Each row is a point on a landscape with many valleys, with its height.
A ball rolls from a point to whichever of its 2 nearest points has the largest drop for the distance, and stops where none of them is lower. Distance is the straight distance between rows; heights are no part of it.
fer height 443: [-10  14  47 -26   8 -49  -7 -12  25   7 -17 -31 -20  -4  -8 -24   7 -25
  11  19  24  20   5  -3  34  18   1 -12  16  21  15   4 -10  12   3 -17
  31  -9 -14  31  -5  18  27 -33 -24   7  13   6  11   1]
vofad height 386: [ 19   3  -3  -2  14  15 -17  -4 -16  32  47  30  35 -18 -29 -26  32   1
  -9  -5  -2 -18  -8   4 -12  -7  23 -26   9  -6   5  -2   2  36  -6 -24
 -17  30 -29 -13 -24  15  12  55 -31   0  43 -39  36 -16]
Fivif height 735: [  3  17 -19 -21 -37 -48  27  13  25 -30  36  26  24   8 -31  -7 -20 -30
  -9  32 -18 -18   2  -2 -13  38 -31  10   0 -13 -12 -17 -17 -12 -36  22
 -11   9  12 -25  15 -32 -29  30 -23  38  23  22 -44  32]
gired height 271: [ -6  11 -15   4   7   2   1  -4 -22 -34  33  10 -29 -33   8 -26 -19 -12
 -15  -7 -11  17  13  25 -11 -10 -12  23  -4  -6 -18  19  13 -53  26 -15
   2 -30  25  -7  11  20 -10   0  -3  -8   0  29  -8 -38]
kozu height 346: [ 11 -16   6   8  11  30 -22  26 -68 -13  -7   3  41  -2  40   9   9   2
   9  -9   1  14 -14  -1   0 -35  -4  -5 -27  -7  17   9  13  -3 -66  15
  21 -25 -30  -2 -13  -4  17 -32  73  13  17   0   4 -12]
lasor height 211: [-16  16  22 -19  -7  -4  -9   2   0 -26  62  18 -10  -3  20 -15  -5 -17
  11  23 -19   5  42   1  -5  20  30 -28  16  12  10   5 -24 -35  45   6
 -51  -5  21 -15 -23  -2  47  26 -41   0  21   8 -11 -21]
Ruki height 320: [ 38   9 -11   9  18  24   0   9  12  48  12  -3  26  -5 -12  -8   9  12
 -28 -10   1 -28 -10  11 -30 -14   0   9  -5  -8 -19  20  12  51 -26 -19
  -3  26 -28  18 -30  33 -16  25 -10  10   9 -14  48   1]
tafa height 140: [-10  31  -3 -18  -2 -21   4   9  -6   4 -47  -4 -25  21  47  16 -30   7
 -27  -7  12  22  16 -12  41  21  21  -2 -36 -15 -33   2  29 -20 -34   5
 -37  11  -6  -8  26 -13   7 -31  44  40 -15  26 -18  19]
rer height 552: [  1  -5 -21 -16  15  -9   2  14  21  -1 -35   3 -12 -15  17   9   3  14
  -1 -21   8 -13 -12 -10  27   4 -13  -8  -4  43  12  28  54   1 -53 -13
 -24 -12 -19  -9  28  13  -8 -11  22 -17  24 -26  66  13]
fef height 344: [-25  -3 -46  29  17 -21   7  14  -5  -9 -20 -20 -24   0  54   2   8 -21
 -19  -3  -8  -3  24 -35   7   3 -24  13  -8  -2   1  26  24   0  24  14
  -6  -5  19  15  28  10 -26  21   7 -26  -3  17  19 -46]
navi height 534: [ -1 -25 -36  65  -4   1  17  11 -51 -15  18  22  37  33  43   2 -15 -26
  35 -13  -1  18 -14 -18 -12 -37  -2   2   1 -18  15  29 -20  28  31 -10
  -3 -18  -7  41 -11  18 -23  14  22  23 -19 -25 -10  -2]
Kig height 787: [-20   3   0  -7 -34   0 -19   3  13 -65  66  28   8  -8 -14  16 -23 -41
  38  33 -10 -16  21  34 -21  24  -9  42  12  16  30 -11 -16 -37  34  22
 -25  -7   3 -28  21 -34  15  19 -43 -18  38  24 -21  19]
Zogul height 412: [ 23  13 -10 -24 -25  -6  40  -3  15 -12  10  35  -5  -4  19  10 -20  19
 -15   4 -10 -26 -13  20  -3  11 -17   1  -7  23 -14  26  20 -11   0   1
 -59 -15   2 -33  39 -15  12   9  -6 -29   8  25 -13  -9]
Kapos height 588: [ -2  -3  15  -2   0 -14  25   2 -12   1 -16 -14 -11   8  17  31  -2   4
 -55  -8  11  -5 -33  -4  28 -22  -2  -6  11  24 -32   6  51  19  41 -34
 -24  -8  -6  16   1  15  19 -31  51 -14 -47 -29  -1 -27]
Pufil height 307: [ -7  17  33  13  13   8 -14 -13  -7  10  -6 -21  -6 -37  29 -19 -23   3
  -1 -21 -16 -17 -36  24 -30   3  20  27  19  31   9  46  15   5  39 -32
   1 -47 -23  13  -9  -6  23  -2  -8 -63  10   6  -2  13]
bokuv height 237: [ 30  -3 -32   7 -10   9  -8   3  -7  24 -16 -26  11  19   6   9  33  15
  -7 -37  -5 -16   4 -22 -16  19  14 -29 -20 -12 -31 -27   4  24 -44   5
   2  47  -5   0 -13  -3   0   6  29  24 -32 -13  18  12]
gif height 347: [ -8 -29 -24  16  27  40 -18   2  -6 -33   2 -31 -14 -15 -34  13 -13  -9
  11  -1  -3  15  51 -14 -31 -30  -2  33 -45 -42  10  -3 -10 -46   7  15
  20  19  33  -6  -6  36 -26  25  -9  13 -16  21  31  13]
vusun height 698: [-28  11  50 -25   9 -53 -33 -23  37   7 -17 -41 -34 -24  -7   9 -27   5
  21  16  -7  14  15  15  38  25  15  45  -2  19 -15 -39  13  -7  36 -31
   8  -6   6 -11  32 -10  30  -8  -2   9  -3 -24 -23  34]
Fopa height 214: [-26  27 -31   1  -5 -24  -7   2 -19 -18 -28  -6  -8  25  21  17 -37  -4
 -11   6  15  41  40 -10  23   4   6   0 -17 -33 -19 -18   0 -59  18  -7
 -35  27  20 -18  22  -7 -11 -14  53  56 -24   1 -19  28]
bel height 238: [ 12  -2  37   4  15  17  -5 -11 -23  12 -30 -15 -29 -12  34   1  23  25
   7 -22   2 -12 -32  -1   7   7  25   1  27  36   0  28  20   0  51 -36
 -13 -56 -12  28 -10  -1  35 -11 -31 -60 -11  20 -16 -40]
Bos height 150: [  2 -26 -27  25 -22  54  24  32  10  25 -39 -62  -8  17  42  42  26  22
 -17 -38 -17  16  50   5  20 -17   8 -13 -47 -18   3 -34  -4 -13 -19  27
  37  25   6   9   0  -9   2 -37  12   0 -49  19  34 -20]
rof height 381: [-14  31   3 -12  -2   3 -10   6  21 -31  14 -11 -48 -42   0   1 -21  12
 -12 -28 -32   7  13  26   9  14  40  25   4  14 -28  10  36 -68  40 -42
 -61 -35  18 -25  10 -17  22  27 -10 -22  18  22 -42   6]
tepid height 461: [  8 -23 -45  15  18  13  -1  32  14  35  10 -11  16  27  -9  17  30   9
  -3   4  23  11   0 -24   1  -2 -18 -26 -26  -9  26  22 -14  37  20   0
  29  12   8  37 -24  -8 -23  23 -31   6  -3 -14  32   8]
tadi height 500: [  4 -20 -35  42   6   4  27  25 -12  10   9   1  15  15  17  -9  19  18
  10 -22   9  10 -31 -22   3 -28 -12 -19  -8   4  -1  40   4  30  26 -25
   2 -25   6  58 -16  14 -33   4 -13   9 -26 -17  18 -10]
Fon height 215: [  6  11 -21   2   6  18 -29 -14  -2  22 -14 -22  -9   7 -22 -29  22   9
  -7 -36 -14   8  24   7  -9  12  21 -35   7 -30 -11 -26 -20  -5 -28  -4
   9  54  -1 -25 -16   6   2  32  -1  17   1 -23  36  22]
ralol height 446: [ 23  -4 -36 -12  12  11  -3 -13   0  42  35  21  20 -12 -35   5  14  16
 -13   1   6  -4   0  19 -19  -5 -16 -22  -1 -25  25  -1   4  16  -9 -18
  15  14   0 -38  -2 -18 -21  46  -9 -11  50 -55  47  23]
fif height 658: [ 18 -19   4  10 -18  -2  30 -16   0 -41  18  34  -9  26   0  43 -25   2
  28  38  24 -15  25  14 -25 -11   2  23  13 -12  24 -10 -15 -20  50  18
  -9 -11   6  14   8   2  12 -21   6 -25  -7  45 -18 -22]
vamir height 462: [ 45  17   5 -38 -16  -9  36 -16  35  37 -16  20   2  -3  -4  -3   1  37
 -25  -6   7 -42 -16  24  10   4 -22  27  -8  17 -28  17  18  33 -11  -2
 -28  -9  -8 -21  30 -11 -18  23 -54 -14  19  11   1 -11]
bur height 591: [  2  -1  27 -32  -2 -21   7 -23  28  -4   3  -5 -27 -28 -43 -11  10  -5
 -27  -8  -1  13 -36  34   2   2   0   8  21   8 -30  -2  11  -9  -7 -22
  56 -25  10 -15 -13  -4  -1 -16  28  -9   9  -4 -39  17]
dolom height 685: [  4 -27  -4  19   0  -5  11 -28  18   1   4  -2 -24  17 -30  56   8  12
  26  36  21 -12  31 -28 -32 -10  -7  51   2 -19  -6 -17 -16  -5  62   2
  16  12  35  24  -5   9 -10   3 -16 -15  -2  22   0 -40]
mov height 632: [-22  23  32   9  20 -15 -14 -33  -4  10   2 -14 -39 -18   5 -32 -18  25
  20  -7  -8  23  16  32  26 -35  -1  12  14   2 -10 -37 -19 -38  62 -42
 -28 -12  37  15   7  18  -3  -2 -33  17 -19 -41 -10 -16]
balo height 339: [-13  46   2  10   0 -12 -10 -23 -16 -22  44  14 -16 -40  -8 -36 -37 -23
  16   4 -29  10   7  29 -22 -18  -9  22  22 -12 -12 -12 -16 -34   5  -9
   8  -9   2   4   9  22  -1  10 -27  31   5  -8  10 -33]
siveb height 390: [  7 -28  -2  15   8  17 -22  -8  -5 -30   3  47  12  24 -21  39  -2 -20
  54  55  11 -18  -5 -22   7  20  14 -40  24   1  37  10 -28   3  23  28
  -9  12  11   2 -12 -19  14  26 -45 -20  -9  22 -25  -6]
Nafa height 155: [ 21  14 -38   2  -2   8  -1  33 -23 -18 -36 -16  25   8  41  -3  20   2
 -20 -53   1   0   2 -29  12  -2  18 -32 -23   2 -19  17  21  14 -65   8
 -39  27 -19  13  -3  18 -14  -9  37  36 -28   7  18   5]
fot height 499: [-20 -12  20  -9   5  19 -14 -21  -6 -37 -22   2  14   9 -15  -8   7 -24
  40  15  18   0  -5  -3  18   5 -40  14 -10  20  39 -12 -44   4 -37  82
  21  10   8 -21   1 -63  -1 -15  32   3  34  15 -44  25]
limul height 627: [-28 -28 -18  -2  11   6  -8  45  67  40 -45 -12 -11 -16   1  15   9  34
  -9  10  11  -5  -4  15  24  15  -6  22 -11  22  17   8  43  -6  -2 -21
  30 -58   6  14  16 -20 -39 -35  -7 -40  -1  15  21  48]
Leg height 306: [-13  27  25  -8   8   4 -16   1  13  -2  30 -15 -39 -22  19 -37   7   0
 -12 -23 -43  10  19   6  -1  18  40  -9  11   7  12  13  10 -48  56 -26
 -50 -25  17 -11 -13  -1  42  22 -20 -37  45  13 -20  -1]
Budit height 319: [  3  -1 -23   9 -16   6   2  12 -17 -33  28  59   3  10  30  25  -3 -16
  13  35  -6 -15 -16 -15 -20  38  28 -25  11 -10 -10  -2  -8   7  17  16
 -22  -2   3   6  -5  -5  19  31 -30  -4 -25  48 -48 -21]
Zigel height 105: [  6   0  49   1   2  22 -10 -18  -6  47 -43 -27 -38 -20  -7 -20  14   9
 -13 -31   5  17  -5  15  21  -4  22  10   7  -7 -50 -10  23   2  -4  -6
  43  -5 -17  -7  -4  26  25 -10  -4  -1 -25   4   4 -41]
fovu height 628: [ 15 -23  -9  29  -4 -23  43  24  20 -35  29  18   0  21  26  29   3 -16
  14  19  33 -19  -3 -15 -28   9   8   8   3   5  31  21   3  11  36   9
   6 -44   4  66   7   6 -18 -16  12 -25  -4  43  -2 -26]
Pimun height 437: [ -9 -37 -39   0 -14  10  -6  29  -3 -27   1  -7  26  22 -33  12   8 -28
 -11   2  20  14  11  -9 -18   1 -30   1 -29 -30  37   9 -13 -22 -10  43
  15  35   9 -31  -4 -18 -24   7  41 -17  15  14 -10  36]
fegu height 350: [ 10  32   6 -28 -20  -5  16 -13   8 -39  39  29 -34 -34   2  -2 -27  15
 -14  -9 -17  -1  13  31   9   7  12  16   3  27 -28   0  33 -55   7 -28
 -56 -32  16 -33  38  -4  15  -2 -21   3   4  19  -9 -26]
besu height 255: [ -7  -4   6  -7   5  -9  -9  14 -40 -13  16  20  24  38  29  16 -12 -42
 -25  41  -8  -9   8 -30   0  31  12 -30  -5 -21 -24  -9 -16   3  20  25
 -31  29  -6 -18   0   2  35  24 -23  15 -33  37 -40 -42]
Gimez height 717: [ 19 -43   7  20  -6  16 -26  15 -16  16  28  33  34  12 -23   2 -13  16
  38 -16  -6 -23  -2  -7   5 -20  -3  -3 -16  12   2  27  15  41 -62 -20
  10 -27 -35   1  -1  11  17  12   0  10  30 -13  26  20]
fid height 287: [-25  23 -34  21  -7 -53  28   5  20 -20   1   4  -3  22  26  -4 -37 -21
 -13  12  23  22  20 -10  -1   7 -10  -6  12  -7   4  12  -1 -11  37   0
 -27   5  12  25  11  10 -26 -19  34  32 -22  -4  -7  15]
Koto height 458: [-12  22  31  -1  -2 -13 -10 -12 -35  12  12  -2 -10 -22  13 -67  36 -34
 -24  -5 -32  26   1   3  11   8  -1 -31  38  -6   7 -20  -5 -14   6 -14
 -23  10 -16 -19   6  22  39  19   2  -6  29 -39  17 -45]
vib height 39: [  4   0  49 -15  -9  38  -3 -13  -6  65 -46 -15 -12   1  -6 -16  -5  12
   8 -20  18  15  33  15   8 -14   3  15 -16  -8 -32 -20   3  -4 -23  25
  10  11 -34 -37   5  19  48 -17  28  10 -28   0  22 -12]
geg height 63: [  6  32 -13   5  -5 -16  29  35  -3  -5 -45 -14  12  23  68  16 -23  27
 -26  -5  12  13 -11 -20  29  -4  31   1 -26  -6  -7   5  20  21 -50  22
 -28   7 -14  31   7  13 -17 -50  62  46 -31  13 -14  19]
Mup height 488: [ 21  17 -14  -2  -9 -18  43 -13  36 -15  38  25 -23  -9 -18  11  -1   2
 -44   8  -4 -40   0 -31 -39  -5  30   3  47   6 -44  22  36  -4  15 -21
 -16 -22  11  28 -19  29 -27   8   4  -6 -11   0  15 -37]
gisi height 257: [ 14  -9  29 -12   3  23 -11   6 -44  15   9  21  34  -7  23 -13   3 -14
   6   4 -10 -12 -32   0  -5  14 -17  -7 -25  10 -17  -8 -14  28 -44  43
   1   6 -27 -32 -17 -22  34  15  19  -8 -12  12 -44 -22]
pobul height 763: [-23  10  -6  -8 -36 -17 -15  16  13 -71  40  26  13   8 -14  11 -24 -44
  11  28  -4   4   0  -2 -13  36  -1  39  -4 -17 -10 -15 -20 -29  25  21
 -39  24   0 -23  25 -24   9  17 -37  20  15  33 -67  30]
Fomiv height 576: [ 21 -13  10 -15  12 -10 -10  -5 -15   6   3  -8  47  15 -45  20  25 -15
  16  27  24  -7 -18 -35 -15   2 -12 -19  -5   3  20  -8 -15  30 -56   9
  47  24 -28  18 -29   5  -2 -13  20  24  17 -13  22   6]
neni height 597: [-21  40   6  26   7  -6 -17 -19  -8  39 -18  10 -33   1  30 -57 -13  24
   5 -23  -9   3  18  38  16 -12  -7  -6  24   4 -26  -4 -25  -3  27 -15
 -45  -7  13  16  12   5  -6  16 -52   5  -9 -19  16 -20]
daz height 543: [ 27   4  -5 -10 -16 -45  46 -14  54  -6  35  12 -17   6  -3  21  17  12
 -25  19  11 -38  -3 -43 -22  30  33  11  41  16 -29   9  25  21  45 -24
  -9 -33  21  38 -10 -12 -24  29 -35  -6   2   8 -13 -29]
Dizu height 175: [  4 -20  38  11  11  48   2   2 -17  35 -62 -22 -44 -15  11  10  44   3
  -9 -29   3   7 -28  -2  24  -4  26   4  11  17 -22   6  40  -6  23 -30
  11 -31 -18  13 -13  18  40 -14 -25 -40 -19  10   6 -71]
kiv height 557: [ 10  38   2  15   4   4   4  -2  18  22  -7  39 -20   0   9 -34 -22  23
   4 -24   1 -21 -14  33 -19  -7  22 -24  18  -8 -31  13 -16  10 -16  -6
 -54  -3 -17  27 -10  16  -1  10 -29  10 -11  16  12  18]
fitiz height 501: [ 10   0 -28  30 -19  47 -28 -19 -15 -13 -17  18  24   6  -8  41 -21   9
  50  -5 -28 -33  -9 -12   8 -11   5 -25  11 -17  30  -5 -27  11 -28  53
 -23  54  21 -25   0 -51 -25  28  -7 -13 -23 -11 -51  43]
dovor height 555: [-10   5  54  -7  13 -26  -3   2 -17  11 -22 -12   4  -3  20 -25  26  -1
 -35 -25  12   5 -24   5  42 -23   9 -26  23  31 -21 -11  38  23   7 -50
 -41   5 -24   1  -8  24  30 -32  44   3 -16 -55  18  -9]
konab height 302: [ 11   5  28  -3   7  13   2  10 -50  -2 -18  11  25 -10  53 -22  11  -8
  -7 -22  -9  14 -44   9   6 -23 -26   8 -21  16 -14  30  -3  26 -28  16
 -10 -17 -24 -12  -1   0  27 -13  25  -9  -6  -5 -14 -33]
zoriv height 427: [  1 -31 -38  18  -5  53 -35  40 -25  -2  -8 -14  25  33  56  15  17  25
  21 -52 -12  17  16 -11  16 -21   1 -26 -46  -3  55 -25 -20  21 -60  18
  33  -3  19  24  13 -43   4 -28  23  -6 -38 -44   8  18]
sel height 503: [ 37  15   7 -33  11  -2   2 -20  32  54 -15 -11 -16  -9 -11 -10   9  39
 -26 -19  23 -15  10  14  34  23   9  27 -17   1 -48  -3   9  30   3 -16
  -9 -10   1  -8  19   0 -28  26 -91  26  13  33 -16 -28]
pev height 706: [ -5   1  -4 -24 -28  -7   9  13   0 -42  54  34  19  -5  -4 -20 -14 -37
 -22  43 -18  -4   9  17  -1  48 -36  -2  -7  35   0   1   0 -13 -37  25
   9   5   9 -34  17   1 -12   9 -26  33  19  39 -19  -4]
gegav height 638: [ 14   7  37 -48 -18 -15  -6 -41 -39  -2  11  10  23   3 -66 -24  29 -19
  -4  19  21  14   4 -12  12  21   4 -22  28   6 -11 -58 -19  -8 -21  16
  36  26 -21 -22  12  14   6 -17 -10  47  17  -3   7 -41]
kuno height 673: [ -5   9  15 -38 -26 -13   1 -22 -20 -24  49  33  17  -9 -22 -35   9 -30
 -25  33 -10  -2 -13   6 -19  46  -5 -24  26  21 -11 -17  -9  -7 -31  11
  37   9 -19 -24   4  19   9  -5 -24  24  11  18   3 -28]
Mefo height 513: [  1  38   6  -4   0 -29  12  -6  18  16   6  13  12  18 -20 -32 -14   4
 -14   2   0   0 -34  -4 -12   1  21 -32  22 -20 -22   2 -30  32   3 -17
 -35  37 -11  23 -25  19  -6  14 -24  44  -5 -28  -7  42]
Tus height 596: [-24  -1 -26  -6  15  13   1  51  56  27 -32 -15  -6 -23  19  -6  -9  12
 -29   0   0   4   9  -2   6  13 -22  15 -35  22  22  40  30  -7 -34  -3
  -4 -29  -2  -4  16  -7 -25 -16   6 -34  24  10  48  56]
guput height 608: [ 22  -9  42 -22  -2 -12  -5 -15 -26  11  -5   2  24  18 -50  10  41 -11
  11  20  38   1 -21 -19  -1  20   4 -37  23   9  -2 -47  -6   5 -16 -14
   6  20 -30   8 -15  15  33 -33  23  20   3  -7  22 -36]
Doku height 374: [  1   3  -3   7  35  22   9  13  21  42 -16 -22  16 -14  10  -7  -8   9
 -30   5 -17 -26 -17  -6 -35  -7   0  47 -18   7   0  48  24  33  -4 -13
  19 -15 -18  35 -16  40 -19   3 -20 -37  12  15  27   1]
Rokat height 573: [ -3  23  12 -25   5 -29   3 -26   9   6  -8   3 -16 -11  -9 -34  20   2
   5 -12   1  15 -39   3   3  27 -10  -3   2   1 -20  -9 -20  22 -37  14
  43   0   3 -13  -2 -38  -1  -7   7  28  19  -6 -30  15]
gul height 402: [-35  48  12  11   2 -41 -11 -16 -15 -11   8 -11 -18 -18   2 -37 -14 -30
 -13  -6 -34  25 -10   9  -2  11   0 -12  36 -14 -21 -18 -13 -24   0 -22
  -8   9   4 -13   6  17  19  -4  13  24   9 -24 -13 -14]
tizi height 535: [-10   4 -11  -4  17   9 -25 -28 -26 -23 -12   1   2  13  -2 -17  19 -11
  38 -20  -6   4 -31 -20  -9  14 -14 -22  -4   8  17 -23 -38  12 -62  48
  37   9   3   0 -14 -67  -4  -3  26  18  11 -20 -37  25]
dolik height 191: [ -9   2  56 -25   9  -8 -23  -2 -35   2 -11  -3  31  28  11   3 -32 -53
  -7  37  -5  -3   3 -26   1  23  -1  -6 -23 -12 -11 -16 -30  -4 -10  45
 -15  32 -27 -40   1 -13  45   2   2  13 -12  23 -46 -11]
Deku height 665: [-27   3  35  -5  22 -34 -28 -34  21  -7  -5 -38 -39 -36  -8 -20  -1   6
  26   7  -9  24  17  27  38   6   6  24  16  21  22 -39   8 -40  62 -48
  11 -28  28  24  16   8   1  -2 -21   0  14 -37 -24   5]
Keku height 538: [-16 -19   0   8  15  -2 -16 -18 -13  -6  -9  10  18  -3 -47  20   0   9
  26  14   7   8 -31 -25 -27  -3  -6 -16  10 -11  39  -6  -5  10 -31 -15
  37   6  -4  -4  -1  -5  -4 -17  33  -2  24 -46  40  49]
mivip height 502: [ -1   8  10  -7   3 -39   9   2  41   1 -27   0 -23 -10   2 -12   9  12
   4  -7  22   1 -15  17  34  20  -1 -34  20  33  -5  12  24   6 -35 -34
  -8 -23  -7  17   4  -1  -4 -30  12   8  12 -17  25  33]
deful height 468: [  2  -7  38 -17 -13   2   4 -16  -4   2  -1   2  11   4 -16 -15 -20  -9
  36  24  17   2  14  28  34 -18 -53  34 -25  23  40 -19 -41   9 -25  81
  29   0   0 -25  23 -28   4 -10  11   0  15  13 -36 -17]
furu height 363: [ -3  11  -1  -5  22  24   2  20   2  -4 -27 -11   6 -26  44   1 -26  -8
 -28 -19 -12 -24 -28   7 -36 -14  10  36 -14  16   5  64  27   2   5  -9
 -14 -25 -18   8  -3  30   3  -6  14 -56  11  22   0   5]
mulid height 424: [ -6  12  -9   3   8 -35  15 -29  34  -1  34   2 -36  -9 -22   6   1  10
 -28  12  -2 -16  26  -7  -6 -12  18 -13  56  -2 -31 -17  26 -10  23 -30
   8  -5  20  24 -15  35 -25   3  26  12   0 -37  35 -24]
Rit height 95: [ 17 -10   7   8  -7  51   4  -2 -13  36 -35 -52  -8  19  15  10  -7  14
   4 -27  -9  16  57  20   6 -30 -10   9 -43 -22 -16 -35  -9 -12 -13  32
  23  21   2 -29   7  19  14 -20  16  16 -49   5  31 -19]
Marem height 310: [-12   7  17  -6  13 -30  -3   3  14  -9  44  -6  -3  -2  20 -26  -4 -22
  -9  19   1 -19  20 -22 -21  29  14  -3   8  24  16  35 -20   5  52   5
  -7 -27   8  34 -20  -1  14  20 -48 -34  28  25   6 -14]
gima height 389: [  9 -32  -8  13   6  46 -39  31 -44  -6  -3 -17  42  33  18  17  12   8
  29 -34  -3   8   1 -11   4 -36  -2 -28 -17  -4  30  -9 -22  26 -67  15
  25   5 -15  23 -30 -10  -3 -26  33  28 -24 -25   9  24]
vopo height 498: [ -4 -10 -27   2 -10   6  -4 -47  -3  -8   2  23  22 -10 -69  38  10   6
  15  33   0  -9  -6 -17 -16  -3 -14  -8  19 -27  43 -13 -12   3 -23  -2
  30  15  13 -31  14 -34 -21  22  -1 -16  39 -30  27  38]
Pib height 464: [-20  51  24 -17 -14 -23  19  -6   2 -16  34  16 -16   7 -21 -18 -30  -3
 -25  -1 -27  -1 -22   1 -24   0  41 -29  33 -39 -24  -5 -17 -12  25 -29
 -54  13 -10   2 -14   9  34 -10  -7  19  -1 -13 -29  21]
pim height 411: [ -9  -5 -29  22  17 -17  -9  -5 -14   9   5 -18 -15  -1  -4  -4  15 -16
  -3   3  -7  10  -2 -15 -13   5 -25   7   0 -22  17  -4  -2  17  15   4
  57   9  14  10   4   1 -23  15  -4  -9   4  -5  31 -21]
bisu height 511: [  0  16  22  -2  19  -8   2   7 -23  20 -23  -8   6 -14  14 -69  58  -7
 -41 -41  -2   8 -21  15  39 -23  -1 -23  16  25   2   7  15  33   6 -32
 -23  16 -15   0   2  27  -2  17 -10  -2  26 -50  41 -41]
nedom height 278: [-29  -3 -34  21  24  13  18  31  -5   4 -58 -47 -17  -3  73  37   6   2
 -31  -5 -18   0  25 -26  27 -26 -11  25 -13   6   8  13  39  -7   4  20
   5   0  -1  17  20  27 -23 -25  20 -23 -17  21  40 -48]
zomup height 693: [ 19 -30  17   2  -3  22   2   5   2  43  -2  17  27   7   3   4   5  55
  47 -17  22  -9  -9  35   6 -36 -21   2 -19  25  -3  -1  -1  37 -30  -8
  -6 -10 -25 -10  -4  -4  16 -21  33   5  -2 -26  35  25]
Nebas height 447: [ 15  -1  -3  14   0  25 -35 -26   8   6 -14  15  16  20 -34  33  -6   0
  51  33  -3 -34  16 -17  30  -4   0 -43  20  -8  23   0 -24  11  -8  39
 -26  54  11 -24  -4 -25   5  34 -47  -6 -10   2 -11   3]
Sep height 676: [  3 -35   5  -7   9  28  13  14  29  48 -27  -4  18  -2   4  25  12  55
  40  16  14   7 -14  35  -2 -25 -25  24 -18  12  17 -10  -5  32   2   0
  37  -6   6 -17  -6 -11  -5 -38  33 -36  -3 -26  28  51]
bobug height 353: [-14  14 -27  -3  -3 -56  28 -17  44 -15  11  -7 -19  17 -33  -4 -16   1
 -11  24  19   8  28 -14   8  -5  -3 -12  33   0 -11  -3   2  -9  33 -25
   2   5  34  28  -7  20 -46  -8   6  41  -8 -23   9  26]
safog height 435: [ -5 -19  24 -23  -1  13  -4   0  13   5   4 -37  28 -13 -34  -9 -16 -18
   7  24  15  18  39  25  15 -36 -52  50 -50   0  31   5 -34 -11  -2  40
  34  13  -3 -15   9  25  -5 -12 -12  10   5  14   6   1]
fepul height 286: [ -2   5 -37  -1   6  18  -6 -15   3   6 -10 -25  -5  -1 -38  -7 -15   6
  -6  -7 -21  14  36   2 -28 -16   0  -4 -13 -35 -22 -10 -16 -28   6   4
   3  45  28 -37 -13  22 -14  21   0  18 -13  -8  11  39]
zub height 541: [ 29 -18 -44  33 -26  40  -6  -9 -36  11  15  25  24   7  -5  31  -4  22
  44 -25 -32 -23 -31   7 -20 -25  -7  -3 -12 -25  16 -19 -26  33 -12  25
  15  37   9  -8 -23 -30 -25  43  -4 -17 -22 -31 -43  25]
Toz height 380: [-15  -9  18 -13  14 -26 -13  -4  27 -22  19 -10  -2   3 -32  -9   2 -37
   2  43  18   5  19 -19 -12  18   1  -6   9   5  47  23 -29   1  27  -3
  20  -2   3  27 -17   6  15   1 -38 -15  40  13  12  23]
molef height 654: [  8 -23 -23   0  -6   4  19  13  47  34 -22 -15 -12   1  -8  21   4  49
   3  10  10  -6  12  27  -2  -6 -28  37 -10 -13  16 -17  11  11 -13  -1
  49 -21  15   1  21 -10 -52  -8   7 -23   4  16  11  29]
Nezot height 212: [-30 -32 -50  32   2  27  12  70  25  14 -54 -44   3  -2  59  28  15  21
 -18 -15  -5  29  27 -16  26  -6  16  19 -31 -15  14 -17  21 -18  17  26
  31   2   3  19  14  -3 -28 -39  28 -28 -38  40  26   5]
dabov height 564: [  2 -52 -47  59 -25  33   0  15 -61 -16  18  21  41  35 -19  26  -5   4
  44 -25  -2  15 -25 -26 -11 -42 -12   0 -12 -18  36   9 -20  26  14   8
  23   8   8   9 -18  -6 -39  15  21   2 -24 -26 -28  27]
puzov height 554: [ -2  -9  28 -15 -20   2   1 -16  10 -29  -9  27 -24 -12 -39   8  -3   4
  22  -2  16  16 -35  35 -27   5   8  13  25 -23  -5   1 -14 -36   2 -17
  16 -18   8 -33  -9 -27  21 -25  24 -27   9  23 -49  41]
nik height 399: [ -5 -38  -3  -3   0  38 -23  22 -18 -34  17 -19   9  -4 -36  -3  -4 -36
  -9   4   9  20  26  10  -1 -20 -31  19 -49 -29  40   6 -24 -35 -12  47
  50  17  14 -33   7   3 -12  -1   5  -5   7  22  11   6]
livi height 514: [ -4  13   8 -15 -25 -25  13  -9  17 -29  18  21 -19  -2 -35  30 -22   4
 -14   7  -5  -1 -27   2 -28   8  36 -10  35 -35 -28 -15  23 -30  26 -33
 -24  -8  -1 -20  -1 -13  18 -10  37  -1 -21   7 -57  24]
limeb height 592: [ 30 -41 -14  20  -7 -12  54  14  23  -6  37   7   8   7 -13  28  30   6
   1  13  25 -26 -31 -32 -30  13  12  21  12  29   3  31  32  26  60 -42
  15 -52  16  58 -19 -19 -28   9 -19 -24   0   5  -6 -31]

Call two points neighbours if one is among the 2 nearest of the other. Go from one point of each pair to the other, from neighbour to neighbour, staying as low as possible. Name the highest point that can't be avoided.
fegu and lasor: rof
Pib and Fon: bur
vib and Ruki: Doku
Fon and geg: bokuv

For each start below, name the point where the ball stops.
fif: geg
tadi: vib
pev: Ruki
zub: dolik
Sep: lasor
